Each row is a point on a tangle of strands that fork, close into loops and nearly touch. The rows are in no order.
In the rows, 100 means zero.
Two points are linked if the straight distance between their rows is under 125. Some points are linked to none.
dolid: 133  97  99  97 109 107  81 108 129 114 110 102  89 105  63 154 104  72 108 117 100  97  81  89  84  89 111 102 112 122 119  76  78  99  99 111 106  78  98 122 107 131  67 117  84 114  60 100  90  77  90  97 111 139  81 132  78 115 119  55  90 101  76  96 105
mupag:  97 117  89 136 108  80  82 101  90  60 103 119 112 124  95 149  64 102  80 106  99 124 108 104 106  81 106 105  74 111  92 145 124 146  92 120  80  89 111 122 110 149 122 107  84  94  60 110  96  82  82  97  95  89 102 121 105 118 125  67  98 101 100  81  80
tus: 110 108 123 100 151 101 112 106  95  95  97  89  51  85 150  62  82  86  86 120  80 117 125 106  91  99  81 140  72  99  68 121 134  87  68  72 103  82  99  83  92 100 109  94  87  92 124  71  63 141 130  92  84  97 104 120  81  77  83 123 101  94  97  87  61
gatog:  82  96  95  98 120 137 112  71  84  72  71 109  95 128 113  72  84 115 102 122  78 107 117 103 117 106  78  87  68 137 112 141  84 111  53  96 102 117 117  68  55  99 128  85 142  75 118  76 114 103 111 110 104  87 117 130  92 127 111 106 122  94 149 124  75
selek: 122 105  68 138  70  48  59 136 100  99  91 112 137  80  60 136  81 108 102  81 119  93  75  73  84 118 118  78 133  74 124  74  92 107 139 142  76 113  85 134 116 109  81 118  87 106  52 109 136  95  69 116 120  91 114 103 144 108 110 119 126 128  84  89 116
defit: 107  89  73 124  67  40  59 111 118  93  86  93 135  84  73 132  83 118 108  72 122 107  72  88  95  98 119  70 140  64 122  64  92 104 139 138 103 119  90 130 116 113  83 127 101 100  76 126 139  84  70 102 131  87 119  88 124 102 111 132 121 145  77  96 118
veli: 146  98  85 108 109  86  62  86 123 121  94  92 101 116  81 155 106  80 103 112 111  94  73  87  84  97 117  89 131 107 137  76  72 102  92 118 119  86  93 115 100 141  79 123 101 130  42  89 122  72  71  88 108 116  81 137  79 111 146  54 102 116  90 104 108
Suvi: 100 103  99  80  94 101  72  79  99  91  96 102 124 121  74  78 129  84 121 125  94 105  95  74  90 129  99  82 110  84 111  75  78  81  88 126 108 109  67  87  87  75  73 102 136  92  90 107 131 112 126 100 113 119 121  95  92 102 122 108 103 121 116 107 138
ser:  93  97  87  92  89  75 120  89  98 109  84  73  91  89 139  81 108 112  97  80 123  86  97 123 120  77  90 100 115  80  91 101 125  75 121  53 144 107 111  73 113  97 121  86  91 115 127 112  89 117 105  83  93  86  77  86  82  79  92 122  79  87  99 115  93
gire:  71  95 101 101  64  80 109 135  87  82 105  90 110 102  86  98 118 131 107  87  96 116  93 101 120  79 106  87  96  80  95 109 125  91 147  92  99 112 100 122 126  75 104 103  72  84 116 155  94 117 107 102  91  93 121  67 115 113  80 132  77 119  98  81 126
vin: 115 106  70 117  83  54  86  97 110  93  73  76 112 102 124  83 130  98 106  89 125  89  93  96  85  99 112  85 132  59 119  65 103  69 127  99 123 105  72  82 117  93 104  99  99 118  88 112 125 116 103  77 109  83  95  85  99  78 115 124  91 121  89 103 116
Besat:  74  91  98 103  96  88  68  84 131 102 114 129 116 110  65 129  82  88 107 101  94 119 112  99 107 107  93 111  79 103  78 128  98 137  84 119  92  97 105 107  85 106  77 114 110  97  82 119  78  59  85 119 123 102 115  74 100  99 106  67 121 115  85  92  87
Zam:  96 102 128  67  77 107 130 124  90 125 125  90 101 107  59  94 129 111 115 127  73  95  84  84 111  91 116  93  88  94  95  63  83  74 148  98  97 100  94 124 116  43  58 102  87  74 119 147  99 118 119 115 109 139 108  83  95 127  84 133  75 121 101  95 150
nenuf: 109 101  76 122  73  92 107 116  68  79  72 104 115 119  95 112 104 123  99 103 118  79  72  89  90 104 108  48 126  93 153  93  85 101 129 118 101 121  83 107 100 113 117  89  99 100  59 110 139  96  92  93  91  96 104 128 126 129 121 101 102  99 134 106 127
nazof:  82  90  97 100  98 127 117  61  92  77  77 115 105 137  96 111  75 121  99 117  89 101 105 109 126  87  89  73  89 128 114 140  84 125  79 100 117 116 123  93  70 127 127  96 124  83  98 108 109  66  91  96 101  93 112 125  89 136 122  91 108  97 138 119  95
Noli:  93 111 108  94  86 124 110 146 100 117 136 128  98  78  52 145  89  89 105 101  88  88 103 109  92  98 107 116  77 125  94 108 110 128 119 117  69  93 111 133 122 106  80 104  73  85  81 109  75  83 102 133 101 122  92  96 129 118  61  75  99  85  65  82  94
kogiz: 112 100  77 113  70 111 134 135  58  92  79 106 108  99 105 105  99 119  97  96 118  61  76  96  85 101 105  62 124 103 149  95  85  89 138 101  97 128  90  99 100 105 126  74  85 107  80  97 121 109  95 100  76  99  89 138 132 124  89 106  93  79 130 106 116
pebo:  81  97  85 105 104 119 135  97  69  59  72  85  86 109 131  85  85 141  89  91 121 105  89 121 124  71  90  80 107 115 119 128 107 108  99  63 120 120 115  83  85 118 156  85 105  87 124  94 105 118 111  89  69  73 109 131  94 123  98 128  89  78 140 111  93
Sulas:  98 117  90 106 130  78 115 102  73  95  82  75  86  67 164  52  83 116  81  77 136 108 129 131  94  98  73 111 106  89  96 115 140  94  89  64 110 113  88  78  91 119 151  90 102 108 117  60 104 136 120  81  71  59 103  96 120  65  88 139 109  86 111 102  66
fifef:  89  97 100 113 117  74  82  77  99  46  83 104  91 154 129  90 112 124  94 121  71 140 120 107 115  77  95 105  80  83  76 132 132 109  95  90 116  72  99  89 107 114 124 108 103  97 108 128  88 120 116  78 101  87 113 104  67 111 122 114  81 112 113  95  97
fidi:  94 104  87  94 127 124  91  46 107  90  66 104 114 130 118  54 107  96 112 128  85  99 127  95  97 115  81  97  81 122 106 120  81  88  38  97 126 116 111  66  60  88 117  82 162  90 121  68 124 103 121  94 121  88 108 105  76 110 116 103 122 100 135 141  77
vilo: 111 114  95 107 117 117  69  71 108 109 103 126 107 113 101  98  90  67  99 121  97  89 116  67  87 138  91 116  83 118  97 110  81 119  54 113  84 102  90  75  58  99  86  80 129 114  76  60 107  80  81 115 100 103  99 107  98  95 126  67 123  94 118 112  85
Sov:  87 109 113  79 109 120 129 113  64 105 114  92 114  64 134  34 109  97  92  78 115  91 115 106  86 131  78 102  88  95  93  86 105  72  86 102  79 112  86  64  92  62 121  65 126  95 143  69 112 146 153 106  92  86  96  81 116  66  72 127 106  81 112 108  95
Zek: 111  91 120  86 137 129 131 107  84  97  98  94  51  97 129  83  60 101  87 121  73 120 111 119 119  88  77 125  60 122  83 133 115  98  79  69 102  86 117  79  83 100 115  97  89  75 138  70  68 140 125 117  88  94 114 147  86 108  68 125  99  83 113  97  58
kopo:  78  95  81 100  94 110 117  59  89  64  56  83 104 134 131  82 112 137  97  99 119  99  92 114 112  74  92  69 117 102 127 107  99  99  91  81 151 122 115  76  84 116 144  83 137  95 114  94 129 100 115  69  88  70 105 106  79 128 119 118  99 101 139 130 106
dake: 119  91 115  82 107 138  99 100 128 135 136 124  97 100  64 137  96  65 107 120  89  84  92  86  84 110  97 110  97 135 103  79  65 112  79 110  88  80 103 115  82 118  62  98 100 113  75  81  86  61  85 115 105 142  74 121  86 116 108  47 104  83  92 105  91
Kufek: 108 121  99 113 125  74 102  99  91  94  83  83  92  79 150  58 112  87  92  88 118  96 130 108  80 115  96 118 111  76  92 100 134  84  91  84 100 100  74  82 104 102 121  86  91 113  99  75  98 130 114  72  82  80  94  87 109  55  99 121 100  93  90  94  84
fuf:  90 116 125  90  86 137 123 147  60 101 128 123 119  84  90  82 107  98  98  99  91  80 111  93  89 130 105 105  86  93 101  96  94 105 115 139  53 107  88 106  97  56  94  76 104  83 115  89  98 122 113 133  85 110 113  88 132  98  65 108 105  86 100  78 120
doku:  77  95  95 111  79  89 114 111  85  56  86 100 106 124 100 106 104 130 105  96 100 111  98 107 114  80  99  73 104  89 111 121 115 109 123  94 106 111  99 112 114 109 123  97  87  83 104 141 101 107 105  90  89  86 118  97 104 119 103 117  81 102 117  88 118
pomo: 106 105  97 103  95  89  72 100  95  71  98 109 115 123  68 107 119  92 118 122  90 111 100  78  99 110  99  87 107  84 109  89  92 100 108 124  94 102  73 109 101  86  78 106 102  92  77 124 113 114 108 109 107 114 131 110  97 112 116 110  95 119 106  87 134
ged:  76 107 115 101 121 118 126 141  59  67 102 102  71 114 129  62  87 138  89 104  65 126 116 112 115  91  79 121  57  94  83 161 135 104  75  88  83  95  98  89  98  84 124  93  87  68 141 119  68 155 138 113  72  83 130 106 102 110  74 131  91 111 127  76  83
Vuve: 124 124  82 135  96  78 107 120  71  95  76  94  99  87 130 107  83  90  77  83 125  81 107 100  87  95 114  98 118 105 126 108 118  98 116 101  84 107  94 104 109 135 136  90  71 123  68  70 111 106  77  85  77  80  82 129 132  92 106  94  92  80 103  97  78
gib:  69  96 109  92  86 126 129 115  80  63  99 114  82 154  77  85 110 143 114 128  47 121 102  98 133  84  94  89  69 104 101 134  93 108 102  87  94  99  96 102  96  79  98 105  95  67 129 151  87 115 128  96 100 108 132  97  77 158 110 125  70 118 132  90 134
zirif:  92 102  99 124 124  98  91  91  90  43  91 118  93 143 111 119  81 114  90 121  72 133 121 112 112  74  94 108  67 104  86 152 124 131  89 104  99  78 107  97 100 131 128 103  91  87  93 114  79 110  99  93  92  93 112 127  87 121 111  89  92 103 111  84  84
Keruz: 125 115  78 126 117  82 116 104  75  84  64  81  91  92 152 104  77 105  72  88 135  87 108 120 103  72 112 104 120 112 128 109 120 102 117  86 114 110 106  93 102 146 152  91  79 122  82  61 111 110  82  66  69  75  71 151 111 100 112 105  89  83 113 109  65
tapid:  95  82 113  70  79 125 134  84 101 108 105 121  97 135  53 118 100 121 119 125  71  99 100 108 123  85  94  66  93 119 113 117  65 110 113  91 112 107 104 114  93  98  76 124 102  77 100 147  97  72 116 103 116 136 123 102  90 156 108 106  91 100 119 107 130
vebov:  85 100 110  94 121 105 108  79  97  75  76  98  71 140 130  67 109 107  96 139  60 123 115  98 120  86  87 117  74  99  77 127 120  87  82  73 125  83 105  69  94  90 106  91 104  80 133 112  81 129 124  83 105  99 112 114  52 111 108 121  82 102 121 108  86
muge: 102  99 103  75 129 129 135  67  98 102  75  77  82 104 135  47  98 107  96 119  96 107 101 110 113  96  72 102  87 122  98 105  90  72  76  48 137 103 123  60  72  83 129  84 139  81 159  57 110 137 143  96 101  86 104 124  58 113  85 142 101  82 139 144  72
feka:  71 112 113  84  80 115 135 126  65  74  96  85  87 139  91  68 136 138 107 125  70 106  82  82 128  79  99  90  92  94 109 105 102  77 121  74  98 105  90  98 105  59  99  86  90  73 136 144 104 149 141  83  86 112 123  95  66 152 105 137  59 113 144  94 149
solip:  90  96 134  91 105 110 108 123  89 128 131 107 106  49 118  76 112  89  90  69  98  91 114 102  83 132  93 122  85  82  65  85 113  98 105 112  66  83  92 102 118  58  86  90  90 103 128  92  69 110 106 112  84 104  89  66 127  54  55  97 112  84  68  82  93
negu: 114 102 105  99 110 128  88  86 116 114 114 123  98 102  91 123  86  64  98 118  92  84 106  84  94 120  92 113  88 128 101 106  83 118  71 110  81  92 106  94  74 115  84  90 108 110  80  75  94  69  75 120  97 115  86 115  97 105 117  60 111  84 105 103  82
pur: 110 103 125 100 144 103 104  94 118 103 101  91  53  91 137  70 103  70  93 124  78 108 116  94  85 103  96 140  82  94  64 101 118  77  70  75 108  76 102  85  98  88  93  90  88 101 121  83  64 125 120  83  98 112  92 106  61  69  93 104  91  88  87  88  74
kobuv: 111 112 102 105  96 105  80 139 121 108 132 115  98  84  41 156 103  71 111 112  94  99  87  91  81 101 110 120  96 121  97  85  98 116 111 119  78  79 102 139 121 109  61 116  69  98  60 103  78  84  95 116 111 135  93 106 108 119  83  63  96 101  59  77 101
Sagib:  74 105 108 113 105  83  65 111 115  85 114 124 110 100  74 112  98  95 103 102  85 134 116  94 100 111  95 128  68  82  67 130 127 128  97 128  73  94  91 115 107  84  73 116  89  86  87 133  72  95 101 117 104 103 129  63 115  89  86  91 112 126  75  72  91
seb:  99 118 111 112 106  81 110 136  78  94 108  97  91  70 124  91 103 101  92  82 106 112 121 111  91  89  94 123  86  82  77 130 150  90 117  88  90  92  98 113 137  95 110 105  60  98 107 120  65 131 107  92  70  94 106  84 129  76  59 110  89  96  76  70  86
Sagal: 101  96  84  95  87  66 106  83 120 119  84  68  92  96 132  76 129 100 103  90 126  85  94 111 104  86 100  98 125  67  98  76 109  65 122  64 145 102 100  75 119  85 106  91  97 124 117 116 103 108 103  79 106  90  73  73  77  69 104 111  82 106  89 115 107
ritur: 116 101  81 124  86  76  70  94 125 119  96  99 106  76 106 102 112  80  99  71 124  76  90  93  75 129 121 104 137  81 112  63  94  94  95 119  85  97  75  98 103 108  96 106  99 134  74  72 120  86  65  93 108  89  83  79 123  57 114  77 119 105  70  99 101
zotu: 111  96 135  71 111 143 139  94  96 110 121 112  85 100  95  89  98  79 103 126  75  79 108  91  95 106  95 103  84 115  96  89  72  84  89 102  99  83 103  86  88  73  80  79 103  86 126  94  82 106 119 117 102 131  93 122  82 107  76  99  92  75 105 102 100
simu: 101  92  81 112  75  67 100 104 112 112  81  82 113  92 118 139  73  95  83  74 128  83  85 120 103  73 121  90 122  96 122  97 105 109 112 107 122 112 120 113 122 150 128 107  84 122  78 101 100  68  73  82 110  77  63 107 106  87 104  73  91 108  70  94  83
padu:  93 111  93 120  86  82 120 138  70  82  98  98 106  77 115 111  80 116  91  68 115 103 108 115  99  79 100 104  98  93  99 134 138 106 124  90  92 107 114 117 131 118 131  97  53 101  95 120  79 114  99  96  72  83 100 100 141  95  60 102  88  90  88  69  82
famo: 103  73 107  75  67 101 106 121 110 131 120 114 128  79  52 118 116 102 117  94  96  86  85 102  95 110 109  75 118  93 103  58  72  94 148 114  97 101  89 124 110  74  67 109 100  95 100 120 106  78  88 126 124 124  93  79 132 105  82 114 111 112  81 108 128
kevoz:  85  80 115  65  65 127 132 112  88 117 122 122 132  92  63  97 111 111 113  96  93  87  96 106 109 118 101  67 109 103 103  89  64 104 123 113  86 111  99 108  93  68  90  94 119  83 122 124 111  79 109 126 110 118 104  70 125 106  78 116 110  95 107 113 129
git:  99  88 115 110 125 110  67 113 153 120 147 111  76  72  78 106 117  63 106  84  90 109  92  84  63 120 110 142  91 100  62  68  96  99  73 110  74  76  95 111  95  82  59 115  88 126  92  77  54  79  84  93 111 128  85  77  77  68  87  44 109  91  60  77  83
gufo: 113  99 102 114 122 118  83  82 120 143 120  93  82  58 131  97  80  75  81  69 119  83 113 103  86 128  94 138  95 125  89  90 107 117  51  95  62  91 112  96  83 128 106 101 100 139  95  32  93  75  60 105  91  83  68  94 115  62 114  56 122  73  84 103  54
Vodir: 102  83 119  68  77  96 110 101 118 137 119  90 108  97  50 100 127 100 119 113  83 103  82  91 111  96 109  82 105  92  88  51  77  74 143  97 108  93  97 122 118  56  48 115  96  89 111 142 100  95 101 114 126 137 101  74 101 111  94 124  94 124  91 109 143
tavu: 121 106  79 107 108  85  71  40 127 102  69  83 108 137 127 134  97 104  92 109 122  86  95 107 100  82 121  84 129  99 126  95  74 112  80 117 145 105 114  97  98 141 121 101 127 122  63  80 144  61  73  69 101  72  81 116  78 107 150  73 111 118 104 117 106
tur: 111 116  80 121  86  93  82 123  65  68  90 114 126 123  71 117 104 116 107 115 106  97  83  70  89 120 106  62 118  90 136  96  87 108 120 133  83 119  75 120  98 104  99  96  99  91  53 113 139 107  99 105  93 104 131 129 126 131 128 108 102 107 132  91 139
birud:  96  99  79 116  86  51  69  73 112  70  77  86 121 121 115  98 114 111 101  88 117 118 102 104  97  95 113  80 128  62 108  90 110  99 104 118 121 107  84  90 112 109 112 105 116 108  83 114 131  94  94  80 112  70 114  81  95  84 126 113 103 125  93  93 119
kolum: 113 107  89 120 117  86  63  53 117  88  82 100 111 139 112 150  77  98  88 115 109 107 100 101 109  78 116  98 101 113 105 119  90 134  82 120 124  94 116 103  91 151 116 109 120 116  58  87 120  58  68  81 102  83  88 126  76 116 154  61 105 110 104 103  94
Goz: 133  96  97  86 144 120 117  61 119 118  75  70  76  76 153  74  79  89  88 107 117  97 113 131 109  91  86 118  99 126 100  87 107  94  73  54 125 107 124  72  79 116 132  98 125 108 123  18 110 119 106  96  87  76  81 138  91  83  99 120 111  77 114 128  52
ber:  84  99 107  84 123 119 117  96  80  92  94  94  94  89 139  45  88 106  92  98  98 108 123 115 101 122  70 106  76 109  89 125 110  90  59  90  89 110 105  65  75  83 127  81 131  83 142  69 100 133 136 116  96  76 117  98 107  78  82 124 112  87 125 110  74
Nobir:  87 103 125  92  95  97 115 136  83 117 125 102  96  61 108  90 106 104  93  75  96 101 108 110  94 102  96 121  77  86  69 117 136  94 125  93  83  91 106 112 136  66  92  96  72  89 126 127  63 119 108 114  78 105  99  65 131  74  49 107  93  97  68  75  97
rom:  93  85 121  87  93 118 109 102 105 125 126 113 114  64 105  83 111  81 101  78  99  83 110 103  86 132  95 104 104  91  80  74  90 101  99 112  76  90  93  90 105  72  89  88 109 107 123  87  83  89  92 117 102 104  82  71 123  59  74  86 115  81  81 100  93
Mipuz: 119  78  83 101 104  61  39  93 150 124 112  99 120  74  39 130  99  96 124  78 115 112  69  77  88 114 116  96 145  83 103  45  74 103 104 125 106  98  87 123  98 102  41 148 117 116  79 110 121  73  58 112 140 115 100  81 102  89 122 100 135 142  61 106 125
Rab: 134 104  68 129 105  80  45  98 143 134 112  89  88  89  98 129 107  79 100  69 122  87  77  83  70 122 134 121 142  94 116  67  81 100  78 120  86  91  85 108  99 130  87 122  94 153  53  58 123  74  45  83 112  91  74  91  93  68 141  46 116 111  66  94  97
Nuzab:  70  86 103  96  76  94 102  84 111  82  95 114 109 116  83 119  91 110 108  97  94 113 105 116 118  88  96  83  94  95  92 125 110 119 104 107 105 111 114 110 101 109 104 110 104  84 104 143  92  73  97 107 110  91 120  75 102 108 103 100  99 108  96  91 103
sas:  73  91 106  81  76 114 120 112  94  80 108 115  98 144  48 109 107 141 119 122  61 121  99  97 127  88  99  74  81 106 105 119  83 117 120 100  96 111  91 123 103  87  81 122  98  68 103 160 102  93 122 105 114 121 139  86  93 160 112 124  84 124 115  92 147
dupo: 120  89 102  80 130 134 124  61 109 110  69  76  77  95 142  79  82 102  91 114 106 100 103 129 123  77  82 111  95 128 102 104 100  90  85  51 142 101 133  69  76 111 131  97 123  93 141  46 101 122 110  95  86  81  93 144  72 106  88 126 106  74 128 135  61
denot: 111  89 101  85  83 105 128 103  94 104  90  91  94 108  96 106 119  98 111 113 100  83  87 101 104  79 101  85 111  98 116  88  92  73 134  82 125  96  97  96 112  87  89  94  84 100 110 125  90 112 112  94  98 123  90 114  86 109  93 108  76  94 104 105 120
gud:  88  98 108  79 115 121 122  58  97  97  66  84  76 138 130  50 113 109 102 141  67 112 105  99 120  86  78 109  84 111  91 117 104  72  77  57 143  90 119  64  85  83 109  85 129  83 148 100 102 126 136  76 112  96 105 112  40 121 107 128  91  94 143 137  90
Bamo:  82 105 109 105  92  86  69 130 116  88 121 117 117  97  42 125 104 101 114 107  85 134 103  86 107 102 108 116  77  89  75 103 118 122 128 129  76  99  91 140 116  76  58 132  86  73  89 140  87  97 103 127 117 112 136  65 121 115  84 117 109 135  70  77 120
mufe:  90  92 110  78  94 108  90  53 119 119  99 102 126 119  85  54 132  81 122 125  86  99 109  84  95 120  89  88 100  94  88  85  68  69  61 104 120 104  96  78  84  61  78  99 151  96 125 104 120  91 121  98 128 114 104  73  77  91 108  97 109 112 116 130 118
Dovo:  86  89  89 104  89 109 100  52  92  68  70 100 110 149 107 112  97 128 102 115 102 104  96 104 113  81  95  60 109 108 127 119  84 117  90 103 134 114 110  98  83 127 126  98 133  89  89 113 126  72  99  80  98  87 113 118  80 139 131  97 102 102 140 116 116
Zap: 104  81  85 100  76  50  57  75 131 107  90  87 126 101  65 135  92 115 116  79 114 110  78  96 103  92 112  69 138  72 112  62  81 107 118 125 129 111 100 127 111 115  69 139 118 103  81 134 133  62  71 103 140  98 111  84 102 109 122 117 120 143  79 106 124
dala: 101  98 103  76 112  95 141 101  73 116 101  74  74  88 132  76  89 120  91  93 112  97  91 120 134  70  75 115  93  98  81 112 123  75 118  28 134 100 122  70 107  90 124  83  83 102 150 101  72 142 124  96  82  98  87 113  71  92  69 133  74  78 113 117  90
nodob: 123 128  76 144  84  67  69 131  92  89 101 111 122  93  74 136  93  82  95  91 111  95  93  73  81 115 119  97 116  92 117  97 107 108 124 134  66  97  87 132 124 119  91 107  69 112  44  95 114  99  69 108  95  96 105 112 136 106 111  89 106 107  89  79 106
pugid: 102 106 100 116 106 108  74 113 123 134 128 108  90  63 101 125  82  67  81  71 114  93  95  95  77 115 102 138  96 128  88  97 110 122  69 107  60  84 110 117  98 134  92 107  83 138  77  59  81  65  60 104  98 105  68  85 112  72 112  38 111  80  65  94  64
moga:  84 108 129  64  74 136 141 131  68 101 120  97 100 124  65  73 127 123 112 131  67  96  88  84 115  99 113  86  84  99 107  91  78  79 123 107  89 113  92 114 100  41  75  91 100  66 131 144 114 132 137 109 104 133 125  85  87 142  92 136  69 119 125  93 159
lera:  85  85 118  93 103  84  89  73 141 124 109  81  82  99  96  85 127  82 110 109  82 118  96  96 107  97 104 115  93  82  61  84 109  73  99  77 109  81 115  97 121  74  65 113 102 103 122 133  75  87  95  94 121 116  93  61  71  70  99  92  87 113  80  99 111
fot:  87  99  97  87  99 114 102  56 111 102  83  97 118 116 113  53 122  92 111 114  99  95 117 102  97 118  85  88 102 102  98 102  88  81  58  97 123 115 104  70  81  81 108  86 146  92 126  90 123  97 123  95 117  90 101  82  85  87 107 103 108  96 118 129 100
gakaz:  98  95 109 113 108 117  69 122 136 131 153 118  96  66  78 122 103  67  97  72 106  97  88  84  67 126 102 141 100 117  77  72  89 118  79 117  53  75 102 118  92 103  68 109  86 134  77  62  64  64  67 105 105 121  75  73 103  74  92  35 115  84  64  87  81
Tal: 108  67 101  94  97  93  70  85 161 140 125  98 105  76  60 116 124  82 123  83 109 101  75  89  82 109 116 103 133  87  83  51  72  88  98 108 101  88  97 116 105  88  57 133 108 125  98  98  92  61  68 100 130 121  83  71  92  73 106  72 116 116  62 101 111
Kaz:  98  95  77 104  83 107 141 120  61  80  69  89  99  95 121  95  91 131  94  83 132  75  82 112 107  76  98  69 118 106 136 105  94  91 128  76 120 128  99  83  92 114 142  79  90 105 109  99 108 119 105  95  73  87  86 131 112 116  86 116  86  74 130 116  99
lefav:  96  89 116  99 117  99  91  80 130 109 103  97  80  96 112  87 114  71 105 109  86 107 108  99  98 100  99 121  98  93  74  98 108  80  81  88 109  84 105  90 106  89  81 102  98 104 114 110  74  93 100  95 108 112  95  84  73  68  96  84  93  95  79  94  92
gevis: 113 126  99 123 128  99  80  83  93 128 101  96  81  60 143  79  80  75  77  73 118  87 129  94  77 140  96 135  91 115  94  98 120 114  60  97  53  92  90  92  81 125 117  96  98 137  84  26 107  90  70  99  77  76  82  95 130  60 118  86 126  77  98 104  60
komur:  71 101 110 100  76  87  88 130 102  90 113  97 116 104  63 102 119 123 112  97  84 132  97  94 122  90 108  99  82  82  78 104 126  99 142 111  83 110  96 134 124  65  76 121  81  70 110 162  97 111 107 116 106 101 137  57 118 114  89 135  88 134  87  81 135
biruf: 113 100 114  82 120 121 143 112  70 102 101  86  64  91 126  90  78 108  90 102 100  99  99 117 120  75  82 117  88 111  93 116 115  86 112  53 116  93 113  79  99  95 119  86  77  87 142  86  71 146 126 106  76 101  94 139  86 102  62 127  79  68 109 104  83
Sef: 103 109  86 117  95  81  90  88 102 111  90  96 111  71 135  75 108  88  94  71 128  81 117 108  80 125 104 104 124  75  99  84 116  93  90 103  90 106  80  81 104 105 117  89 103 122  97  73 114 102  86  87  94  77  88  71 130  47 100  99 115  93  80  98  91
nafo:  89  96 127  78  90 134 129 135  99 127 149 130 101  76  64 123  98  93 104  99  81  86 106 109 100 112 106 110  79 115  81  98  88 122 121 116  72  86 110 120 110  78  73  95  90  83 111 110  73  81 106 139 103 129  86  77 119 104  53  85 105  82  70  92  99
Nat: 110  75 104 104 119  96  51 103 163 129 143 107  90  76  49 117 125  71 123  81 101 119  76  73  74 120 116 125 118  90  69  48  76  96  88 115  86  86  88 119  94  74  40 135 104 125  92  89  80  75  73  97 129 128  97  71  80  74 103  60 118 113  62  92 112
vota: 110 110 103 101  82 120 125 132  66  99 107 115 106  85 100 104 100  93  95  94 106  70 101  97  87 117 102  90 106 104 118  95  97 100 121 114  74 108  93 104 102  95 105  76  84  98  93  87 102 114  97 123  83 104  94 115 136  97  79 100  99  72 107  92 102
nuf:  58 100 123  77  78 112 109 114  85  95 111  99 107 105  99  53 122 115 102 105  73 117 104  97 123 107  98 103  70  88  78 119 112  81 101 109  76 113 101  92 102  45  95  87 108  74 143 145  99 121 133 107 104 103 126  53  98  95  90 128  86 120 117  99 122
Bap: 131 134  84 140 104  74  75 115  87  95  96 103 101  93 105 128  89  70  84  89 113  92 103  79  80 110 122 114 111 108 115 104 113 107 101 120  68  86  89 119 114 134 110 101  67 129  44  69 112  92  63  88  80  95  89 120 123  92 123  77  96  87  90  89  85
Lukod: 115  99 106  89 108 129 142 123  74  99 100 102  80  91 105 121  77  97  90 101 101  86  97 120 116  72  97 105  91 130 110 118 111 100 113  77 103  98 117  98 108 122 115  91  67  90 113  95  74 120 107 107  77 107  84 150 107 115  68  97  75  66  99  98  82
dolo:  82  76 121  71  87 136 132 106  93 128 140 126 121  78  79  97  93 103 107  85  84  86 112 113 109 119  89  87  87 112  86 103  71 116 105 113  76  97 115  96  95  76  95  88 115  84 131 110  90  72 106 138 110 108  92  76 121  90  61 101 116  79 100 110  98
lem:  78 113 130  74  92 140 125 136  57 100 126 107 121  72 116  47 109 104  89  87  96  91 111 101  95 130  92 105  78  93  89 102  97  91  93 130  60 112  89  80  92  46 104  69 119  81 145  88 104 139 144 124  89  98 110  76 123  77  62 124 102  88 113  92 111
pipag: 108 109  75 117  95  63  64  48 118  85  72  86 113 131 122 113 108 108  96  95 122  97 100 103  92  94 120  75 132  70 119  83  87 106  88 123 137 108  92  88 102 128 118 101 128 113  68  93 148  82  84  74 110  66 102  98  85  94 139  95 112 124 100 109 118
Nopav: 111  98 101  98 118  99 103  95 110 111  96  86  81  69 139 104  84  83  86  76 118  92 112 124  99  86  98 120 104 109  99 108 123  95  86  80 105  94 116  96 108 131 117 103  82 119 105  75  79  98  85  91  87  89  74 112 106  68  87  80  93  81  75  94  66
zuvam: 103 109  85 118 104  76  71  91 110  90 108 113 116 127  73 167  66  92  89 112 110 115  88  90 112  83 109 101  87 124 101 126  97 148  91 120  98  95 113 126 101 156 100 110  98 101  45 107 109  56  77  98 111 101  93 123  90 129 143  52 103 110  96  96  92
rubun: 103  88 104  78  80 121 118  95  93 113 106 125 105 122  49 136  94 106 114 123  87  87  91 104 108  97  95  68 103 125 125 106  65 117 112 107 112 111 103 121  93 116  84 116 102  85  77 132 105  65 101 114 109 132 110 119 105 145 114  85 103 101 115 111 121
Tid: 132 105  73 123 108  55  40 100 138 116 102  79 108 102  80 163  84  91  96  77 122 106  68  87  88  89 134 103 134  99 124  78  77 112  89 131 108  90 102 125 116 151  84 134  96 136  42  91 129  61  56  88 125  94  81 109  78  99 150  55 111 131  62  92 102
lof: 120 122  75 114 128  78 122 108  72  86  65  73  84  81 161  74  85 114  82  86 148  93 116 130 103  76  91 111 121  98 116 105 126  93 116  56 130 115  90  76  90 129 156  91  83 121 104  52 109 134 109  70  68  71  83 131 105  90  94 139  93  80 115 112  64

A piece is two or more points that can be reached from each other along the links. Count, over all rows, the pieces, the separate loops (a circle has one, a figure eight two, a Y none), the forks (points with three links) and the tips (points with one).
pieces | 4
loops | 2
forks | 4
tips | 8

A tip is a point with one link. Name the tips that can be reached along the links from each point below, in the order of the rows.
biruf | Goz, lera, Lukod
Bap | vilo, padu, gevis, rubun
mufe | ber
